Points, in no order, along strands that fork and pass close to each other.
Points whose rows are less than 31.1 apart are linked; no others are. Some points are linked to none.
tep: [ -4  -3  -1  -6  -7 -12   0  12  -6   3 -13   5 -13 -20  -5  26 -11   7
  -1  -8  -3   0  -1  -2  -1 -10  10 -17  20  16]
Vedin: [ -4 -18   2 -15 -12  -6  -7   9 -11  -8   4   6   8  -1  16  17  10  11
  -9  -4  -2  10   7   9   7   2  -2  -4  13  -7]
Pogiv: [ -6 -19   3  -8   0  -3  -9   0 -24 -14  19   5  13   8  18   7  14   8
  -4  -5  -2   8  12   7   5  13  -9   7   4  -7]
Mesi: [ 10 -16   6 -14 -17 -15  -3  20  -3  -4 -15  13  -7  -1   5  15   5  11
 -16  -1   4  12  -8  12   5 -14   6 -15  10  -9]
Vup: [ -9 -10   6  10  18   4 -10 -17 -10  -9   7   8  15  13   2 -25   6  -9
   5  -6   7   2  12   6  12   4 -22   8 -19  -1]
baren: [ -1  -2  -8 -12 -15  -2  -3  18  -7  -4 -10  -3   5 -13   5  26  -5  13
   2  -1  -4  -3  -1   1  -7  -7  10 -11  17  13]
pak: [ -8  -1   1   2   8   5   6 -10 -12  -5  25 -15 -20  -2  12  14  -6   1
  12   4 -10   5  -4 -10  -3  23  -4  21   7   3]
duv: [ -6   1  10  12   9  12   8 -19  -4 -16  16 -10 -10  14  -5 -16   4  -8
  11   3   0   4   3  -6  -6  13  -5  22 -11   3]
Razav: [  4   9   4  11   7  20   8   3   9 -10  15 -23 -16   3   9  -2 -12   0
  24  12   7   9 -15  -1  -9  14  -9  18  -5   1]
Zol: [  2   6  -4   0  -2  -8  -1 -16  12  17  -7   6   7   3 -12 -11   7  -8
 -14  -8   2  -9  10  -7   4  -4   7   0  -9  -3]
Lumuk: [  4  14   4  10   5  19  10  -3  12  -7   6 -17  -8   4  -3  -8  -5   0
  17  11   2   3 -10  -5 -10   8  -2  12  -5   1]
disel: [ 12  12  -1 -12 -10  -1  16  13  17   2 -14  -9 -21   4  -6  16  -4   5
   1  12  -3   3 -15  -1 -12  -7  24  -7   4   2]
vobaf: [ -2  -2   2  -3  -7   0  -3  -1   3  -1  -2   5  14   7   3 -10  11   1
  -7  -3   4  -1  10   5   5  -1  -2  -2  -6  -4]
lutum: [  5   8  10  12   2   8   2 -13   9  -5   1   0   3   9 -13 -23   4  -6
   2   2   4  -2   3  -6  -2   2   1   8 -15   0]
Fubag: [ -9   2  -7   1  -1  16  -7   0 -15 -13  10  -5  23  -1  13   3   5   1
  10   8  -3   1   0   0  -2   3  -7   4  -2   9]
Nuse: [  8  17 -11 -14 -13   7  16  10  23   6 -13 -17 -13   4  -3  17  -2   4
   3  11  -4  -3 -11  -5 -17  -1  20  -3   4   3]
Guta: [-12   0 -17  -9   3   8 -14   0  -6  14  -9   7  24  -6   9   2  -4  -1
   7  -3  -2  -4   9   5   7  -5 -18 -12  -2   6]
fip: [  2 -18  14  -1  -7  -7  -6  -2   8  -5  -3  10   5  24   7 -10  11   9
 -17  -5  11   8  16  16   8   1  -7  -3  -2 -25]
rufil: [ -6  -7  -2  -6  -4 -11  -8  16  -7   7 -12   9   0 -17   0  18  -8   7
  -5 -10   0   1   3   6   6 -12   0 -18  14   6]
zemu: [  9 -11  17  -2  -8 -16  -1   4   3  -2  -6  10  -6   7  -2  -9  10   0
 -17  -5   7   5   1   4  10  -5   3  -3   0 -16]
sov: [ -1 -14  10   9   5   3  -3   9 -14 -24  11   0   8   6  10 -12   7  -2
   0  -1   6   8  -7   9   4   0 -11   0  -4  -3]
Mitov: [ 12  21   2  12   6   3   7 -12  26  14  -2  -7 -10   3 -16 -14 -10  -7
   7   6   3  -7  -8 -11  -7   4   4   8  -9  -1]
ruz: [  5  12   5  13  11   2  11  -2  17   6   2 -11 -22  -9  -7  -4 -14  -3
  13   4   1   3 -12  -6  -4   3  -2   5   0  -3]
gutu: [  7 -16  19   0  -3   7   0   8 -12 -35   9   5   4  26   9 -14  18   1
  -7   1  11   8   0  14  -6   4  -3   7  -5  -7]
Bis: [ -6   0 -10  -5  -3 -18  -2   2   0  20 -16   9  -6 -19 -11  16 -11  -3
  -9 -17  -5  -8   8  -2   5 -10   5 -16  10  13]
vota: [  5  15  -4   1  -4  23   7   5  13  -6   0 -16   1   3   0   2  -4   3
  19  16   1   1 -14  -4 -13   1   3   5  -2   6]
Rese: [  2   5   7  24  22  -1   9  -4   8  -1  10  -9 -20  -7  -9 -11 -20  -8
  15   1   3   4 -16  -6   0   6 -10   8  -5   1]
Vavis: [ 17  11 -16   3  -9 -14   3   5  21  27 -17   6   7  -3 -16   0  -9  -7
 -17  -6   2 -19  -3  -3  -5 -10  14  -6  -4   1]
Vare: [  9   2 -14   5  -7 -12  -8  -1  19  31 -13  14  18   8  -5  -4  -6   1
 -22  -9   7 -13  11   8   8  -7  -2  -7  -6  -8]
Niso: [ -2  -3   9  -7  -7   0   9  -9  -3 -14  12  -5  -4   9  -1  -3  20   0
  -5   4  -2   3   7  -6  -5  10  12  12   0  -2]
kidi: [ -4  -8   6  -3  -1  -3  10  -8 -17  -9  18  -4 -20  -4   5  12   8   3
  -1   1 -11   6  -3 -10  -1  14   7  13  11  -1]
fulaz: [ -2   9   0  10   7  12   4  13  -1  -7   1 -12 -10 -16   1  10 -17   5
  20   6  -4   1 -15  -4  -9   0  -2  -4   8   9]
dufu: [ -2   6 -14 -12 -19  13  -5  11   0  -2  -3  -4  28   1  10  10   8   8
   0   6  -2  -7   3   5  -8  -9   4  -6   2   5]
roko: [  7  13  -1   6   4   9   4  19  10  -5  -5  -9 -14 -10  -3   9 -16   3
  16  11   0   3 -19  -1 -11  -6   4  -7   7   5]
Sal: [  3 -12  11  -5  -6  -6   6   6 -15 -14   8   0 -19  -4   3  12   7   3
  -4   0  -6   8 -11  -3  -5   5  10   5  13  -1]
masi: [ 18  12  -5   3  -7  -7   0  20  15  11 -19   7   8  -1 -10   1 -10  -2
 -10   1   5 -11 -10   4  -2 -16  12 -15  -2  -1]
netu: [-14  -3  -6  -3  12  -4  -9  -5 -16  10  -1   8   1 -16   2   0  -3  -6
   3 -10  -9   0   8  -1  13  -1  -8  -8   1   8]
mipe: [  4  -4   6  -3  -8 -12   0  12   0   0  -9   6  -3  -5  -3   4   3   3
 -10  -2   3   2  -5   4   3  -9   8 -10   6  -3]
Bip: [ -2 -15  18   6   6  -6   4 -10 -12 -18  16   3 -15   7   0 -18  13  -7
  -7  -8   0   7   1  -1   0   8  -2  10  -2  -5]
Fofu: [  2   5 -23  -7 -14  -3  -1   8  11  25 -21   0  18  -8  -6   9  -6   2
 -10 -12  -2 -17   1   6  -6 -16   2 -13   2   9]
fabov: [-12   4 -13  -6   4  15  -7 -12 -20  -8  14  -4  23  -2  12   8   5   1
  16   7 -11  -3  10  -8  -1  12  -4  12  -2   8]
fug: [-11  -1  -2   4  17   4   5 -11 -13  -4  18 -10 -21 -13   5   8  -9  -2
  15   1 -12   3  -5  -9   1  13  -6  10   5   9]
tob: [ -5 -10  -4   0   0   2 -16  14  -2   4  -8   7  19  -1   9   4  -7   9
  -1  -4   6   3   2  16  11  -9 -15 -18   5  -8]
Dukaz: [  5   2   9  -3  -4 -10  12  -1   7   3  -1  -4 -24  -6  -9   3   1   1
  -4   2  -3   4  -6  -8  -4  -4  15   0   7  -4]
dizut: [  0 -20   0 -17 -17 -11  -5  14  -6  -1  -8   8   0   0  12  21   5  14
 -13  -5   2  10   4  11   7  -7   1 -10  17  -8]
Zaper: [ 15   7   6 -17 -12  -1   9  19   5 -15 -10  -1 -13  16   0   7  11   4
  -6  13  -3   8 -18   4  -5  -8  23  -7  -1  -2]
peved: [  5 -17  11  -4  -7  -6   0  16 -19 -18   5   9 -10  -3   7   8   7   3
  -6   1   2  11 -16   9  -2  -1   1  -1   8  -3]
satu: [  4  -5   9  23  16   2   1   4  -6 -18   5   0   2   2  -3 -23  -6 -11
   8   1   7   3 -16   2   3  -2  -9   4 -10   1]
fiku: [  1  13  -5   4  -2   2   3  12  11   5 -14  -6 -12 -22  -8  21 -23   4
  12  -1  -3  -5  -8  -5 -12 -10   6 -13  12  16]
ligog: [-12   5  -5   1  13   8   0 -18  -8   7   7  -3  -1 -11  -2  -3   0  -7
  13   1  -9  -2   5  -9   2   7  -4   4  -5   8]
pazum: [ -4  13  -9  -3   1  -2   9  -3  16  18  -6 -10 -18 -18 -10  13 -18   2
   5  -2  -9  -6   0  -9  -7  -1   7  -4  11  11]
Zatu: [-12  -7  -1   5  20   8  -7 -19 -16  -7  10   4  11   4   3 -18   6 -12
  10  -1  -3   4   8   2   8   8 -17   9 -17   7]
Mudat: [ -7 -10  -1  -2  -1   2  -7  13 -17 -12   4   3   7  -9  11  10   0   7
   2   0  -2   4  -4   6   2  -2  -4  -7   8   5]
Sitos: [  0   0   2 -12 -12   0  12  -4  -2  -9   8  -7  -8   2   3  11  11   3
  -4   8  -8   2   1  -9  -7   7  17   8   7  -1]
marup: [ 11   3 -20   0 -12 -15   2   2  19  30 -20   7  14   4  -8  -1  -6  -3
 -24 -11   2 -16   8   6   0 -14   7  -6  -3  -2]
Vike: [ -2  -9   1   8   5   6  -4  15 -16 -21   8  -1   8  -5   7  -2   1   4
   6   2   2   5 -13   6  -1  -3  -6  -3   4   4]
filud: [ -5 -15  13   5   9 -13  -3  -7 -13  -4  11   7 -12   0  -1 -13  10  -7
  -9 -10   0   6   6   1   9   4  -6   3  -2  -7]
pusu: [ 11  -9  21  -3  -9  -4   0   2   7 -13  -6  10   2  27   1 -18  16   1
 -17  -1  15   7  13  10   3  -1  -1   1  -7 -20]
Kerim: [ -8  15 -13  -7  -2  18   3 -18   7  12   8 -16   4  -4   1   8   1   2
  15   8 -10  -7   4 -15 -11  12   0  11   0  11]
konab: [  3   8  -2  19  13  11  -4  -6   6  -3  -2   0  12  -6  -8 -20  -8  -5
  17   6   4  -3 -13  -3  -2  -4 -11   2 -11   7]
veg: [ -4   7  -2   6   9   1  -7 -22   0  12   0  10  10   3  -8 -21   5 -12
   0  -3   1  -7  13  -5   6   3  -7   5 -17   1]
Govi: [  2   6 -11  -5 -11   8  -4  19   5   4 -17  -2  16 -11   1  11  -6   7
   3   1  -1 -10  -7   4  -5 -17   4 -16   6  10]
dun: [  5  19  -1   8   6   1  10   4  23  12  -3 -14 -24 -15  -7   7 -23   0
  17   0   2   1 -12  -8  -8   2  -4   0   6   2]
nobog: [  1  -9  23   4   1  -4   4 -16  -2 -19  10   5  -9  19  -7 -22  17  -6
 -12  -4   3   5  12  -1   2   9   0  16  -9  -6]
Nok: [ -3   1  -2  -5  -4  -7   6   3  -1   6  -7  -5 -25 -22  -5  29 -13   6
   4  -5 -10  -1  -2  -9  -5  -2   9 -10  21  15]
vok: [ 15  12   6  21  10  -8   0   7  11   4  -5   5  -3  -6 -15 -15 -13  -9
   0   3   5  -6 -13  -6   3  -3   3  -2  -2  -1]
Gab: [ -4   5 -12  -5  -2  -2  -6 -15  11  24  -9   8  15   4  -6  -9   5  -6
 -12  -9   0 -11  18   0   5  -4  -3   0 -11  -1]
navev: [ 10  16  -5   2   1  -5  11   3  26  19  -9  -9 -21 -15 -13  11 -20   1
   6   0  -1  -4 -11  -9 -11  -3   9  -5   5   6]
Vaka: [ -5   7  -2   7   7  18  -7 -24   1  -1   3   3  19  10  -7 -23   9  -5
  13   4   3  -5  10  -3  -3  -1 -11  14 -18   9]
voluf: [  1   8  -3  14  17  -7  -1 -10   2  11   1   2  -8 -17 -13 -10 -12  -9
   6  -1  -4  -4  -5 -11   6   0  -4   0  -4   6]
Kipa: [ -7   4 -14 -16 -14  -3  10  -4   7  11  -7 -10   2  -6  -6  13   6   2
  -7  -2  -9 -10   7  -8  -6  -3  15  -1   8   9]
sezen: [  7   2  -8  10   1  -8 -15  -7  17  29 -10  16  18  15  -3 -12  -8  -1
 -21  -4   9 -11  17   7  12  -2 -10  -4 -11 -14]
Vipe: [  8  -6  20   5  -3  -3  -1  -8   4 -16  -1   8   2  23  -4 -24  14  -3
 -13  -3  12   3  15   3   3   3  -2   6 -12 -12]
kub: [ -5 -15   5  -5  -1  -4  -4  -3 -29 -21  23   2   3   5  16   9  14   3
   0  -2  -7   3   5  -4  -2  17   0  17   5  -3]
dozi: [ -5  -7  -8  -2  -3  -7 -13  17   0  14 -16  10  12  -8   5  15 -13   9
  -3 -10   5   0   3  13  10 -15  -9 -23  10  -1]
bipur: [  1   5   1  13   7   4  -6  -3   1   4  -1   3  11  -4  -8 -17  -1  -8
   3   1   5  -3  -4  -1   4  -5  -5  -1  -9   1]
manik: [-13  -3  -7 -19  -5  -5  -2 -18   0  11   1   2   7   6   2   2  18  -3
 -11  -7  -8  -4  25  -1   7   4   2   3  -4  -1]
pufus: [  8   2   9  -5  -4   4  13   9  -6 -15  13 -11 -28   7   9  19  -1   5
   5  11  -4  12 -17  -4 -11  11  12  13   9  -3]
Fetup: [ -7   7 -13 -11  -6  -3   9  -6  10  17 -11  -9  -7 -15  -7  13  -7   1
  -1  -6 -10  -9   1 -11  -8  -2  12  -4  10  12]
lol: [-12  -8  -2   2   8   1  -7   9 -27 -12  10   1  -4 -15   9  14  -6   2
   9  -4  -8   5  -6  -1   2   3  -6  -1  11  12]
Muga: [ -7   8  -6   9   8   3   0   5   1   3  -3  -3  -7 -21  -5   5 -15   1
  13  -1  -5  -3  -7  -7  -3  -4  -2  -7   6  12]
lamu: [-13 -12  -3   5  18   6  -4  -6 -27 -17  19  -1   8  -2  10  -4   0  -7
  12  -1  -5   3  -3   0   5  10 -15   9  -6  10]
Rir: [  9   1   6   5  -1 -17  -2  -5  11  13  -8  12   2   6  -8 -13   5  -7
 -21  -5   6  -6  12  -2  10  -1   4  -1  -9 -10]
Zot: [ 18  12   4   0  -2  -7   4  23  11   0 -16   7  -9   0  -7   1  -9  -1
  -5   7   5  -4 -20   3  -3 -15  16 -13   0  -2]
Zaros: [  8   7   7  11  -1  11  -2  -7   8  -6  -4   3  16  15 -10 -26   8  -4
   0   3  13  -7   5   2  -4  -5  -1   5 -18   1]
meku: [ 13   5   7  24  16  -4   0   7   2  -7  -1   5   0  -2 -11 -20 -11 -10
   5   5   8  -2 -18  -2   2  -5  -5  -1  -8  -2]
leka: [  1 -11   9  10  10  -7 -12  -7   1   0  -2  13  11  16   2 -20   1  -4
  -9  -5   8   0  12  10  15   2 -17  -1 -11 -13]
Pume: [ 14   1   4   0 -12  -9  -2   9  14   6 -14   9  10  16  -3 -11   5   1
 -18  -1  13  -5   5  11   6 -12   7  -7  -6 -16]
Kivir: [ 10  -9  13  -7  -9   2   8  12 -18 -20  12  -2 -22   6   8  15   7   4
  -1   7  -5   9 -17   0 -11   8  12   9   8  -3]
Mok: [-10  -1  -4   8  14   7  -8  -9  -8  -1   3   4  14  -3   0 -16   1 -10
  10  -1   1   0   2   0   7   0 -15   0 -10   4]
nek: [ 11  20  -2  19   9   7  -2 -16  21  12  -2  -1   3   4 -17 -22 -10  -8
   9   8   7 -12  -8 -12  -9  -1  -4  10 -13   2]
tole: [ -8   7  -8  -3  -2  13  -3  -9 -19 -11  16 -12  12   1  14  15   1   5
  13  10 -12  -3   3 -11  -8  15   3  14   3   7]
rem: [  5   6  -8 -17 -19   3  10   7   1  -3  -4 -15  -3  -3   6  29   0  11
   1   9  -9  -3  -5 -10 -14   2  20   2  13   4]
Voz: [ -4   3 -19 -16 -18  -5  10   1  10  14 -15  -8  13   0  -5   9  10   3
 -14  -7  -5 -12   7   2  -9 -10  14  -5   1   4]
Gulo: [  2 -16  14  15   5   3  -4   4  -9 -21   7   5  10  19   4 -23   6  -2
  -3  -5  12   7   3  10   5   1 -16   2  -9  -6]
Tase: [ -5   7  -7   7   5  18   0   3 -11 -14  13 -15   2  -9  12  14 -13   6
  24  12  -7   2 -12  -6  -8   8  -6  11   6  10]
Rubi: [ -4 -14   3   1  -4   1 -11   9   2   0  -2   6  17  12  15  -2   1  11
  -6  -1   8   8   7  18  13  -6 -13 -12   3 -18]
Sagi: [  7  -3  12  -4  -7   5   4  17  -6 -19   0   1   1  10   5  -1  10   2
   0   7   3   6 -10   5  -4  -4   7  -3   2  -5]
fima: [ 12   4   9   8   2 -17   2  -1   8   7  -4   9  -8  -1 -13 -13   0  -8
 -12  -1   4  -3  -1  -4   6  -4   8  -2  -4  -7]
loze: [ 15   8   4  -9  -9 -11  10  17  12   0 -17   2 -20   1 -10   9  -1   2
  -6   6   0   3 -18   0  -6 -13  23 -11   5   0]
zuri: [  5 -17  11  11   5  -6  -9  17  -7  -9  -1   9   5   3   7 -10  -4   1
  -7  -4  10   9  -6  13  13  -8 -15 -11   1 -13]
Ronu: [-10  -7   6   2  11  -5  -1  -6 -15  -4  11   4  -9  -7   0  -5   3  -7
   0  -6  -6   5   1   0   8   5  -6   4  -1   2]
tulad: [ 14  11   5  16   9 -14   4   6  10   7  -6   5 -17 -12 -16  -1 -21  -5
   3   4   3  -3 -14  -8   0  -5   7  -4   3   0]
dud: [  1  12   1  13  14  -6   0   0   7  12  -4   1 -13 -19 -11   2 -19  -4
   8  -2  -2  -4 -10 -10   0  -4  -2  -6   5   6]
Vazo: [ -7  12  -8  -3  -5  19   1 -19   4   3   6 -11  11   3  -3  -6   9  -1
   9   9  -5  -7   7  -8 -10   4   0  12  -8   9]
Kifet: [  6  -7   5  -9 -13  -7   5  16  -8  -9  -6   2 -17 -10  -1  23  -1   8
  -3   2  -3   8 -12   0  -6  -6  15  -8  17   4]
Roli: [ -1  -6  -1 -17 -15  -8   6  -3  -4  -3   1  -3  -1  -2   3  12  15   4
 -13   1  -5   2   7  -1  -2   2  14   3   8  -1]
Ved: [-10  -5 -15 -13  -4  -7  -9  -1   0  26 -14   9  12  -3   5   8  -4   3
 -11 -13  -2  -5  14   8  11  -6  -8 -14   5  -2]
fafom: [  5   1   9   8  -5   6  -9   0   7  -4  -6   7  19  15  -1 -22   8  -1
  -6   0  14  -2   9   8   3  -3  -7  -2 -13 -10]
mimo: [ -8   5  -2   0   0  17  -4 -16  -2  -6   8  -2  17   6  -1 -12  14  -3
   8   5   0  -2  11  -5  -6   5  -6  11 -11   5]
rar: [  5   3   4  -2  -4   6   7  14  -3 -13   2  -6  -6   1   1   4   4   3
   3   9  -2   5 -12   0  -8  -2  13  -2   4   0]
gusot: [-14   0  -3  11  25   2  -1  -8 -14   2   5   0 -13 -19  -3  -3 -15  -9
  17  -6  -9   2  -6  -5   7   5 -11   2  -2  12]
lami: [ -6   1 -16  -4   8  -8 -12  -3   2  30 -12  14  16  -3   1   0 -12  -5
  -4 -10   1 -10  11   5  14  -5 -13 -13  -4  -1]
Bos: [ -1   5  -1  10  11  16   7   7  -2 -11  19 -23 -14  -6  12  10 -15   4
  23   9   2   7 -16  -2  -8  12 -10  14   4   6]
Zame: [  4  14 -14  -4  -8   0  11  11  21  14 -17 -10  -7 -14 -11  19 -20   4
   6   0  -6 -13  -8  -4 -19 -11  12 -13  11  15]
nabud: [-14  -6  -7  -5  16   7  -9  -9 -29  -6  10   4  10  -8  11   2   3  -6
  13  -1  -9   5   5   3   8   9 -12   3  -4  10]
ruf: [  1 -14   5  -6 -12  -6  -5   5   7   4  -6   9   9  15   9  -2   4  10
 -17  -1   9   8  10  17   9  -6  -5  -9   5 -24]
Dek: [ 11   9   4  25  19  -7  -5 -13   7   5  -1  10   1   0 -14 -24  -8 -14
  -2   1   5  -8  -2  -8   7   3  -4   8 -12   1]
Fanil: [-11   0 -17  -4  13   3 -17  -5  -7  24 -10  13  15 -10   2  -1 -10  -8
   6  -8  -3  -4  13   3  12  -3 -18 -12  -7   4]
fona: [  9   6  -5  -7 -14  -9   5  11  14  10 -16   4   7   2  -5   0   2  -1
 -14  -2   4  -9  -4   5  -1 -15  15 -11  -2  -4]
Bodeg: [ -4   0   5   7   4  12   6  -3  -9 -18  15  -8  -1   4   6  -5   4  -1
  10   7   0   4  -7  -3  -4   9  -1  11  -2   5]
Radul: [ -5 -13   3  -9  -9  -5  -5   1  -7  -5   4   3   8   2   8   1  13   6
  -9  -3   0   5  11   6   6  -1  -3  -3   4  -7]
bes: [ -2 -20  12  -5  -5  -8  -6  -1  -7  -7   6   9   1  13  10  -4  15   6
 -11  -7   4  10  12  11  10   2  -9  -1   2 -16]
rupad: [-12   0  -4  -6   5  -7  -4  -3  -7   9  -5   4  -5 -19  -4   9  -5  -2
   2  -9  -7  -1   4  -7   6  -2   0  -9   7   9]
gimul: [  6  15 -15   7   6  -5  -7 -17  14  28  -7  10   7  -6 -17 -12  -7 -10
  -6  -6  -3 -16   2 -11   1  -2   2  -1 -10   5]
vum: [  9  14  -9   7   1 -11  -1  -2  17  22 -10   9   2  -7 -17  -7  -8  -7
 -10  -1   0 -16  -3  -9  -1  -6   8  -3  -4   4]
nobe: [-10   2 -11   0   1  10 -15  -4  -1  13  -7   5  29   0   5  -9   2   1
   3  -1   4  -6   7  10   5  -5 -17  -8 -11   2]
fano: [  9  17   5  -4  -3   9  16  10  19   1   2 -19 -29   1   4  11  -7   2
  12   8   3   9 -12  -4  -8   8   7   8   4  -2]
sesi: [ -4  15 -13  -8  -9  11   8 -11   6   8   8 -23  -3  -3   6  21  -4   4
  12   9  -8  -4   5 -15 -12  15   5  15   5   6]
rabi: [ -6   0   1  -3   4   3   8 -18 -11  -6  21 -10 -14   1   5   7   5  -1
   6   3 -10   3   6 -12  -3  19   3  18   3   2]
soga: [ 10   8   7  -1  -1   9  15  11   7  -9  12 -19 -31   7  10  16  -4   6
  14  10   5  12 -16  -3  -9  13   5  16   3  -5]
sedu: [ 10  -9   3  -6 -11 -11  -4  14  11   6 -15   9   7  10   3   1   1   7
 -17  -2  11   1   2  15   8 -13   2 -13   4 -18]
gulod: [-12  -1 -18 -20  -2  -2  -1 -19   3  27  -7   7  12   1  -2  -2  10  -6
 -11 -11  -6 -10  21  -1   4   1   1  -1  -5   1]
fofo: [ -3   8  -5   0  -1  11  -1   2 -20 -14  15 -16   8  -4  15  21  -6   9
  18  12 -11   0  -9  -9  -8  14   1  10   9   6]
siral: [ -6  -4   5  -2   6  -9   2  -3  -9   3   4   2 -12 -13  -4   5   2  -2
  -3  -7  -6   2   0  -6   7  -1   2  -3   7   2]
zafi: [  3 -20  14  12   6  -2  -8   4  -1 -12   1   7  12  23   7 -19   1   1
  -9  -5  15   7   7  14   9   1 -18  -1  -8 -20]
von: [ -4 -12 -12 -19 -20 -16   2  -1  10  16 -12   0  10   7   6  12   8   8
 -21  -9   2  -3  15  11   4  -7   5  -9   7 -10]
Fir: [-13 -11 -11 -20  -6  -8  -4 -11   2  17  -2   5  12   8   8   7  12   2
 -13  -8  -2  -1  26  10   9   1  -3  -5   1  -9]
Fidu: [  8  12   0   3  -2   1   6  14  12   1 -11  -2  -6  -9  -7   6  -9   1
   5   6  -1  -2 -15   0  -7 -11  12 -11   2   4]
lop: [  6 -11  16  -7 -10   1   0   9 -11 -23   8   3   1  15   8  -5  19   4
  -8   3   6   9  -2   8  -1  -1   4   4  -1 -10]
nomak: [ -1   6  -7   7   3  13 -17 -10   5   9  -7   9  31  11   1 -20   3  -2
   5   1  10  -7   8   5   0  -6 -20  -1 -17  -1]
sil: [-16  -3  -9 -12  17   4 -10 -10 -23   8   2   8   6  -9   7   0  -1 -10
   8  -4  -7   2  13   4  13   5 -16  -4  -5   5]
noloz: [ -8   1   7   7  12   6   4 -21  -4  -8  13  -4  -4   5  -6 -17  10  -7
   3  -1  -2   3   8  -7   3  11  -6  13 -10   1]
vipuv: [ -1   4  -5  -4 -10  15  -4   4  -4  -9   3  -4  24   4   7   1  11   5
   4   8  -1  -2   3   1  -4  -1   1   0  -3   5]
Palev: [ -5  -1   9   5   9  -3  -1 -19  -2   1   5   7  -1   5  -7 -20  11 -11
  -4  -7   1  -1  13  -4   9   4  -4   7 -13  -3]
zel: [  6 -21  12   0  -1  -5  -3  22 -12 -15  -2  11  -4   0   8   2   2   7
  -6  -3   8  12 -14  15   6  -8  -6  -9   5 -10]
tesut: [-13  -1  -4  -8   1   8  -6 -12 -11  -2   8  -1  15   2   5  -4  13  -3
   1   1  -5  -1  13  -2   5   5  -6   6  -5   2]
Tapak: [  8  12   7  -8  -7   8  16   0  10 -10   5 -15 -20  19  -1   5   8   1
   3  14   1   7  -6  -4 -11   8  19  12  -1  -5]
Puzad: [ -3 -17 -10 -18 -19 -15  -4   6   4  11 -13   6   6   1   9  19   3  14
 -16  -8   3   4  11  12   7  -8  -1 -15  13  -9]
rol: [  8  13  -2  20  11  12  -6 -17   9   4   0   0  10   3 -13 -27  -5 -10
  14   7   7  -9  -7  -6  -3  -2 -10   9 -15   6]
pida: [  6  -7   4  10   3  -6 -13  -8  14  13  -7  15  14  18   1 -14  -2   0
 -18  -4  11  -5  18   7  14   0 -12  -2  -8 -20]
bod: [  1   7  14  11   7   4  12 -10  12  -2  14 -14 -27   4  -6 -11  -4  -7
   8   2   6   7  -5  -8  -3  11  -1  16  -4  -4]
buve: [ -7 -19   6   3   5   0  -2   2 -29 -21  21   2  -2   0  12   3   7   1
   1  -4  -5   4  -6   3  -1  12  -6  10   6   0]
geke: [ -2   1   2  18  14  13   1   1  -3 -11   7  -5   8  -1  -3 -16  -7  -6
  17   7   2   1 -15   0  -2  -1 -12   4  -7   8]
zaz: [  2   1  -9 -12 -20  -5   7   2  15  12 -14  -1  12   7  -4   0  10   0
 -19  -4   3 -10   8   8  -4 -12  15  -6  -3  -4]
buzat: [ -2   0   4  -5  -2 -10  11   2   1   4   1  -4 -35 -16  -5  22  -8   6
   2  -2  -8   5  -7  -8  -6   1  10  -1  20   6]
nor: [ -6  -1   4  18  22  -1   3  -4  -5  -2   9  -5 -18 -13  -5  -9 -15  -6
  15  -1  -4   3 -13  -3   3   3 -12   4  -3   5]
Loro: [  1  -5  19  -3  -6   4   5 -12  -5 -24  15   0  -8  19  -3 -13  20  -1
  -5  -1   1   4  13  -1  -5  11   7  16  -6  -5]
dafi: [  4   6   9   7   2  -6   7  -1   6  -2   2  -1 -12  -4 -10  -8   0  -4
  -2   3   0   0  -6  -5  -1  -2   7   1   0  -2]
dumok: [ -9 -19   6  -8   4   1  -8 -11 -14 -13  15   7  12  16  14  -5  18   3
  -4  -6   0   7  23  10   8  13 -13   9  -2 -10]
Takaz: [ -2  -8 -13 -18 -20  -8   3  -6  13  13  -9  -1  14  14   2   3  16   5
 -20  -7   1  -7  18   9   1  -6   9  -2  -2  -7]
Vorip: [  2  -2   6  15  11  -4  -3  16  -5  -5  -4   5   1 -14  -4  -6  -8  -1
   5   0   4   2 -14   2   6  -8  -5  -9   1   1]
Tamig: [-14  -5  -2   5  18   4  -2  -1 -20  -8  12  -3 -12 -18   6   7 -11  -3
  16  -3 -11   2  -7  -5   3   8  -9   2   7  14]
bima: [  3   7  -3  -9 -12   8   8  12   1  -7  -4 -10  -3  -4   5  16  -1   6
   4   9  -5   0  -7  -3 -11  -2  16  -2   8   4]
Teke: [  7  -8  -1 -21 -18 -11   4  21  -5  -7 -13   3  -7  -2   5  24   4  10
 -10   1   0   7  -7   6  -2 -12  16 -13  13   1]
ran: [-12  -7   1  -7   3   7  -7 -14 -17 -13  15   3  17  11  10  -5  18  -2
   0  -1  -2   3  21   3   2  14 -10  10  -7   0]
vogas: [  1   9  -7 -14 -13   6  13  -2   0  -1   9 -19  -6   1   8  25  -1  11
   7  10 -10   1   1 -16 -13  12  16  13  11   2]
bimum: [  7   7   0  22  24 -12  -8  -9   1   8  -1  10  -1 -13 -13 -15 -18 -14
   3  -2   2  -6  -8 -10   9   3  -9   1  -6   3]
tam: [  7  10  -1  -1  -4  -4   2  20   6   2 -17   0 -11 -15  -9  16 -16   4
   4  -1   0  -3 -13  -2  -8 -15  13 -17  12  12]
Miza: [  0   1   6  -3  -2  -3  15   1   3   2   9 -10 -32  -7  -1  13  -4   2
   1   3  -5   9  -7 -10  -6   6  10   7  12  -1]
sezu: [  4 -10  12 -12 -14   1   0  -2  -4 -21   8   3   9  22   8  -4  25   7
 -12   1   6   7  14   7  -1   6   5  10  -2 -11]
zene: [-12 -11 -10 -13   0 -10 -10  -6   3  20  -7   6   8   6   8   7  -1   7
 -12  -9  -1   1  20  14  12   0  -8 -13   4 -12]
babol: [-10  -1  -3   1  16   2 -14 -13  -7  11   0  11  13   0   2 -17   4  -8
   1  -4   1  -1  13   3  13   1 -16  -3 -11  -2]
zikod: [  7  18  -8  -5  -8  17  10   7  21   0  -6 -14  -6   5  -1   7  -2   5
  12  14  -1  -3 -14  -2 -16  -3  13  -2  -1   3]

Follow the links from the first point to the second, and from the first to the third. Name the last point that the two ways share.
zaz; Zol; netu | fip
Lumuk; kidi; tam | Zot
Sitos; Ved; Voz | fip
Nuse; netu; Fetup | zaz

A fork is a point with three links. Follow the links from the first point to the second and name the forks in between, in order.
pufus; masi | Sal, Tamig, zaz
ruz; rol | zaz, Zot, Fidu, dud, konab
babol; bes | Mok, konab, dud, Fidu, Zot, zaz, dizut, Radul
manik; netu | ruf, fip, nobog
rupad; Voz | nobog, fip, Radul, dizut, zaz

Name the points in between on the shortest way along the links from the first point to the second, in order.
gusot; disel | nor, Rese, ruz, dun, navev, pazum, Fetup, Kipa, Voz, zaz, fona, masi, Zot, loze
Vare; pazum | sezen, pida, leka, zafi, Gulo, sov, Vike, Mudat, lol, Tamig, gusot, nor, Rese, ruz, dun, navev
Fanil; dozi | lami, Ved, zene, Fir, manik, gulod, Gab, Zol, Rir, fima, dafi, Dukaz, Miza, buzat, Nok, tep, rufil
satu; tam | meku, vok, tulad, dud, Muga, fulaz, roko, Fidu
buzat; filud | Nok, tep, rufil, dozi, tob, Rubi, ruf, fip, pusu, Vipe, nobog, Bip
rar; buve | bima, rem, vogas, sesi, Kerim, Vazo, mimo, tesut, ran, dumok, Pogiv, kub
